Each row is a point on a landscape with many valleys, with its height.
A ball rolls from a point to the lowest of its 2 nearest points, and stops where none of them is lower. Distance is the straight distance between rows; heights are no part of it.
K_938: [ 18  -5  12  16 -30  23   5 -31 -27   2 -25  -4 -41 -38  -6  -8 -11 -29
 -51   0]  (h 311)
K_535: [-19 -36   0   0   1  34   6   6  40 -17 -58 -14  68   0   6  43   8   5
  32  13]  (h 558)
K_476: [-34 -42 -10 -10 -29   0   9 -11  -2  -7   6   8   1  62 -15  -7   7  36
  34  46]  (h 465)
K_514: [ -1 -16 -12  -5 -31  -4 -37  17  22  27  -4   9  19 -18 -16  12  10  25
  47 -15]  (h 462)
K_978: [ 11   4  -5 -49 -13  11  -3   2  16  40  -5   2  33 -18 -17  43  10  37
 -12  27]  (h 477)
K_507: [  8  -7 -24 -10 -19   0 -12   1  42 -10  19   1  20  23  19 -16  -3  47
  18   0]  (h 298)
K_584: [-12 -20  28  38  30  18 -10  39  -5  15 -22  24  45  -3 -40  64  17 -34
  25  14]  (h 523)
K_824: [ -4   3 -17  -7 -18 -13   2  12 -30 -19  -7  10 -25 -66  -5   5  17   0
   1  54]  (h 421)
K_798: [-22 -52  12 -18 -23 -12  32 -10  -3  25 -13   0 -11  28 -22 -13  -8  18
  -4  34]  (h 490)
K_400: [  4 -10 -15   8 -27  45  -7  -2  24 -30 -13 -16  23 -31  20 -13 -15 -11
   7 -42]  (h 366)
K_340: [ -3  10 -11 -11 -21   8   8  13  -1 -30 -20  -1  21 -66  20  10  24  -5
  -5  24]  (h 403)
K_911: [ -2 -18  37  14  13  10   2 -35 -21   6  41  13 -15  15 -23  17 -10  47
  15  12]  (h 688)
K_789: [  6 -24 -30   0   4  11 -18 -21  26 -42  14  27   3  -5  18 -28 -47  43
   9   9]  (h 249)
K_941: [ 21 -22   5 -13  -5  -6   6 -20  26 -10  48 -35 -72  -2 -12 -45  -2  19
  -6 -39]  (h 690)
K_201: [ 10   1   3   1  -8 -56  12  23 -13  55 -21 -12 -11 -33 -33  19  17  -8
  -3  34]  (h 524)
K_744: [-39  -7 -16 -11   5 -27  10  -2 -14 -17  36  26  -7  49   4 -27   4  31
  44  36]  (h 451)
K_23: [ 15 -47  17  -3 -33  33  -5 -11  45  14 -35   9  31   3   0  21   2  35
 -18  -3]  (h 585)
K_474: [ 18 -29  31  24 -26 -11  -4   0  37  38 -16  26  34  26   6   7   7  38
 -13  -9]  (h 615)
K_724: [ 15  12 -23   4 -42  29  -9 -18   7 -25 -36 -17 -24 -73  10   0   9 -24
 -26   4]  (h 363)
K_834: [ 15  28 -26 -26  -1 -17 -32 -13 -17  -4  22  -8 -45 -33 -10 -12  -5  16
  12   2]  (h 503)
K_171: [ -6  39 -29 -30   8 -23  -1  -7 -39  12  22  -4 -29   3  -4 -23 -18 -18
   8   7]  (h 522)
K_361: [  5  47 -63 -44  -6  -2 -27 -14 -10 -36 -43 -27 -57 -22  21 -39  -3 -31
 -28   1]  (h 251)
K_999: [  5 -14  34  49 -11  46   8   2   6 -31   9  -4  46  56  21  12   8   5
  -5  -2]  (h 335)
K_37: [-22 -18  13   4  -5 -13   4   4 -33   7  12  26 -17 -30 -29  11   9  11
  18  47]  (h 433)
K_922: [ 21  42  26  25 -16 -35 -12  -5 -34  22  -4   7 -52 -41 -11   9  38  -5
 -22  24]  (h 450)
K_881: [ 12  -4 -20   5 -26  17 -17 -10  41 -14  26 -23  32  70   5  12  13  52
  26  19]  (h 247)
K_181: [-12  -3  22   0   0 -38   8  -8 -11   8  14  27 -34  42  24 -51  -3   2
   1 -32]  (h 649)
K_677: [ 19   2 -17  -2  12   3   8  13  21 -47  21 -21  -6  11  35 -52 -28  -3
 -14 -36]  (h 397)
K_620: [  0 -32  14  58   6  -1  -9  41  28   6 -23 -23  44  40 -12  33   7 -13
  47   1]  (h 579)
K_714: [ -5 -27 -17 -30  60  -5 -14 -33  22 -63   5  12 -56  38  13 -58 -35  35
 -23 -36]  (h 317)
K_823: [  7 -16 -11  -8  -9  33 -13 -33  15  -6  -5  42  15 -16  15 -10 -43  26
 -19 -11]  (h 209)
K_209: [ -2  18  -3   3  27 -25  19  15  26  41 -62 -35  52 -44 -12  48  17 -44
   0   6]  (h 193)
K_348: [  4  37 -49 -46   3  14 -21 -17 -10 -27 -23   9  -7 -35  26 -23 -20  -7
 -19 -16]  (h 202)
K_446: [ 12  -6   3 -23 -18  34  13  -8   4  -4  32 -16  -1   5   1  -4  -2  14
 -26  -9]  (h 605)
K_463: [-24 -33   0  47 -17 -32  -6  14  14  27 -11  22  12  43  -9 -12  -6   3
  45   2]  (h 446)
K_282: [ 30 -14 -18 -19  47   5 -14 -14  36 -58  26  -7 -48   7  13 -55 -20  18
 -38 -51]  (h 354)
K_212: [-19  -6  11 -21  68 -14  16 -44  -8 -49  48  -7 -90  14   2 -23 -27  29
   4 -20]  (h 328)
K_831: [ -9  17   4  17  30  -8   4   8 -13  14  54  -6  25  58 -21  19  -5  20
  37  29]  (h 309)
K_860: [-22   4  22 -10  -7 -18  -7  37   3  43  10  43  30  41 -11  27  51  -2
  12   2]  (h 368)
K_523: [-14  13  28   7  16 -29   7   7 -25  27  62  -9 -27  36 -23   3  19  18
  41  -5]  (h 336)
K_124: [  9   1   5  36  18 -25  12  -1  11 -34  38  -4  -1  59  33 -38 -14  25
  12  -2]  (h 383)
K_563: [ -3 -17  19  -1  24 -21  -5  56  13  10  -5  35  30 -14 -28  57  46  13
  16  51]  (h 488)
K_510: [ 23   5  35  50  14  10   7   6   4 -22  46  -7  25  41  19  -5  -6  12
   2  -9]  (h 362)
K_90: [  1 -27 -20  18  39 -12 -18 -29  17 -67  27   4 -34  24  13 -44 -46  46
  32   3]  (h 281)
K_337: [ 18  13   3  27  16  -7  22  -6  -5  35   0  -1  30 -13   7   6 -49 -19
 -23   2]  (h 150)
K_947: [  5   6  27  18 -12  52   7   4  14 -16  -1   3  60   4  31  26  17   1
 -14 -29]  (h 299)
K_481: [ 21  31 -26 -10  11  10  -6 -14  17  19  18 -10  34 -21  12   3 -41   0
  -2 -18]  (h 117)
K_445: [ 14 -12   1   6 -11  32   3 -28 -14 -22 -15  15 -27 -18  14 -36 -30 -27
 -42 -34]  (h 276)
K_234: [ -4 -44  -1 -33 -29  41  18   1  54 -14 -43 -25  44 -23   7  31  19  26
 -12  10]  (h 543)
K_366: [  3  -2 -17  -4 -27 -13  39  12  21  26 -28 -40  20  -8  21 -15 -14 -32
 -22 -10]  (h 449)
K_491: [ -5 -21  -7 -11 -24 -38  14   4  -7  45 -16 -14 -18  -6 -23 -12 -10   5
   3  12]  (h 511)
K_686: [ -3   7  -7 -51 -18  13  22  -6  37  18 -38 -16  43 -41  15  33  34  10
 -28  16]  (h 505)
K_684: [ 10 -16 -12 -15 -44  32 -29 -10   7  -2   3 -17 -33 -25  -7 -23  -1  -4
   3 -51]  (h 413)
K_996: [ -3  -2 -23   7 -13  -6  31  10   5  -6   2 -28   8  22  29 -44 -39 -28
  -5 -28]  (h 423)
K_981: [-13 -39  -5   7 -10  29  19   4 -18 -12   0 -28  -4 -10 -31  11 -29  -4
  16  33]  (h 597)
K_665: [ 13  24 -10 -23  38  -5 -37 -19 -12 -13  12  22 -17  14  18 -36 -39  11
 -15 -43]  (h 404)
K_426: [-10  42 -21  10 -29  -3 -13 -16 -21  31 -54   9  -1 -43  -5  20   7 -40
  -4  20]  (h 563)
K_708: [-30  24 -40 -13  10 -11  17  27   3   8  -2   2  52 -14   7  16   9 -17
  24  24]  (h 544)
K_159: [ 10 -21  29   9   4  44  19 -34  -6 -11  48 -18 -29  30 -17 -13 -20   5
 -22 -25]  (h 641)
K_700: [ 30  48 -44 -20 -23  23 -17 -35   0  -9 -26 -36 -67 -27  -1 -22 -17 -34
 -47  -5]  (h 324)
K_189: [ 12 -29  17  20   6  -7   5  43  21  -3 -23   7  37 -40  -6  40  26  16
  11  31]  (h 466)
K_553: [ -1  20  -4  30  16 -40 -15  13 -19  11   7  33 -10 -25   0 -15  -8 -23
  19 -11]  (h 434)
K_433: [  3   2   4 -32 -19  36   7 -15 -24  31   3 -22  -5   3 -27  23  -7 -13
 -14  -6]  (h 571)
K_343: [-20  55 -19  20   7 -33 -26  13 -41  23  -3  41 -20 -11 -12  -4  13 -59
  14 -11]  (h 440)
K_125: [  8  -4  31  -3  12  17   9  14 -17  39 -11 -14  29  12 -27  45  -2 -19
 -10   6]  (h 545)
K_203: [ 28  51  -4 -19  -7   7   6  -3 -24 -26   2 -11 -32 -13  35 -30  15 -29
 -55 -17]  (h 259)
K_790: [-25 -10  18  36  23 -30   1  50   7  21 -12  52  33 -13 -40  53  28 -31
   4  31]  (h 508)
K_399: [  9 -26  23  20 -23 -28  12  -6  21  16   2  15  -7  34  24 -38  -6  23
 -21 -21]  (h 635)
K_106: [-22 -11   7  10  66  -8  -6 -47 -11 -59  36   6 -54  43  13 -26 -41  38
  31 -16]  (h 303)
K_422: [ -2 -17  11  20 -22  -1 -26  23   2  15 -17  25  14 -48 -19  35  27   9
  22   2]  (h 448)
K_755: [  8   8 -20 -37  -5   4 -49 -28  -1 -23  16  -7 -74 -25 -12 -32  -2  14
   1 -38]  (h 469)
K_443: [-20  41  -4 -16  14  14   1   8 -50 -15  26  38  12  18  28 -11   9 -25
  -1  -8]  (h 250)
K_191: [ 31 -19  34  10  40   1  12  31  25  24 -28 -13  51  33 -13  56   5   4
  -4  29]  (h 569)
K_5: [ 24  23   2  13  24 -35 -18  -2 -17 -16  -7  26 -26 -26  26 -34 -22 -10
 -23 -19]  (h 424)
K_615: [  5 -26  35  38   8  33   1 -44   9 -17  50 -30 -30  52 -26   3 -17  34
  16 -12]  (h 667)
K_110: [ -4 -16   7  26  11   1  26 -16  -5   8  12 -18  30  88 -21  23 -13  20
   7  56]  (h 292)
K_222: [ -6  26 -15 -55 -18   7 -10  -7 -24  17  18  10  -1 -31 -16  28  22  20
  -5  34]  (h 457)
K_842: [ -2  16  14  33 -16  27  11  29 -18 -21   2 -25  13 -19  26  -3  15 -50
   3 -33]  (h 186)
K_245: [  1 -14  30  13   5 -11  44   4  -4  28  23 -19  16  61  -2  -1  -9   6
 -20  17]  (h 254)
K_479: [  9  29 -33 -28 -15  30 -14 -41  20   6 -19  15  31 -39  19  -2 -29  -1
 -21 -28]  (h 160)
K_923: [-18  18 -10 -56  51  -9  -9 -33 -29 -36  37  -8 -73  33   4 -40 -13   6
 -11 -34]  (h 358)
K_929: [ 19   8  24  19  20 -19  23 -22 -19  40  32 -22 -13  21 -16  -6 -41  -4
 -12  -9]  (h 192)
K_943: [-32 -11 -13 -21   3   1  22  27  35  -4 -36  -1  70   1  12  35  32   0
  19  32]  (h 550)
K_830: [ 29  25 -25 -32 -28  27 -10 -39  -4  15   9 -32 -62 -28 -27  -3   1  -6
 -41   6]  (h 415)
K_311: [  0 -38  21  30  -6  -8  14  26  28 -15 -19  33  49   3  19  17  26  34
  -7  43]  (h 489)
K_964: [ -7 -29  20  36  33  21  -3  27  52   1 -62 -14  73  26  -5  54  17 -28
  45  -1]  (h 570)
K_230: [-19  43 -33 -36 -14 -26  18  14 -25  30  -5 -10  16  -7   9   0  16 -33
   3  14]  (h 535)
K_85: [-11  20  -1  -4 -30 -22   0  19 -21  49 -57  -7 -25 -28 -25  30  45 -42
  -7  42]  (h 546)
K_843: [-17  16  -9 -38  46 -17 -49  -9 -48 -42  -9  21 -55   8  13 -40  -4   5
  -7 -41]  (h 382)
K_617: [ 14  -6  -5  14  -3   5  24  11  15  14 -56 -59  20 -67  -2  31   0 -32
 -16  18]  (h 236)
K_638: [-11  21   1   1  -7  43  20 -17  18 -14 -27 -26  56 -38  23  15   0 -31
 -17 -25]  (h 337)
K_920: [-17 -22 -15  24 -18 -11 -34   4   6  -7   8  18  -8   6  -7 -23 -13  20
  62 -20]  (h 456)
K_770: [ 33  38  12  30   3 -23 -35 -20 -25  -1 -13  22 -51 -54   7  -8  -3  -9
 -24   1]  (h 436)
K_560: [  1  -8  32 -21 -18  38  10  27  13   1 -22  -8  43   2   9  36  51  -3
 -11 -15]  (h 235)
K_227: [  0 -11  13 -12   8 -33  18 -24  -5  -2  23  -6 -60   8   6 -40 -14   8
 -11  -8]  (h 663)
K_168: [ -9 -27   8  44   2   2  15  36  -8 -10   2 -29  18  12 -10   8  -8 -11
  37  12]  (h 588)
K_618: [-27   0 -17  43   3 -33 -11  33   8  29   2  34  30  -4 -14   3 -10 -26
  45  -6]  (h 439)
K_610: [ 31  15  -2  -8  12  22   1 -19  -8 -47  14 -13 -64 -18  12 -43  -6 -31
 -56 -36]  (h 229)
K_329: [  3 -11  38 -40   2  15   3  38  14  24 -25  11  43  49  -2  50  61   0
  -4   5]  (h 314)
K_232: [  6   8   2  35  13 -24  14  12  12  44 -33   2  36 -41  -9  23 -17 -35
  -4  -3]  (h 170)
K_740: [-29   3 -13 -31   1 -18   8   6 -29   8  32  34   8  11 -12   5  19  25
  22  42]  (h 442)
K_477: [-19  14  23   4   4 -25  19  31 -43  21  29 -14 -15  25 -11   1  29 -31
  11   1]  (h 367)
K_659: [ -8   9  21  16  -1 -41 -22  30  -7  45  25  43  -2  -4 -28  15  42   7
  16  -2]  (h 387)
K_219: [ -5  21  12  12   2  28 -13   7 -32 -15  29  -2   1   8  11  -9  -3 -24
  11 -38]  (h 224)
K_521: [-11  36  -9 -34 -10  -8  -2   5 -54 -38  -3  25 -34  -6  35 -30  24 -30
 -26   2]  (h 270)

Call two points neighbours if one is among the 2 nearest of the other. Go from one point of each pair to the other, from neighbour to neighbour, staying as low as possible. Name the highest point that can't be avoided.
K_842 / K_560 | K_400
K_610 / K_842 | K_521
K_881 / K_481 | K_507

Where does a ball stop that starts at each point below?
K_943 | K_560
K_85 | K_610
K_665 | K_481
K_941 | K_560
K_523 | K_481
K_686 | K_610
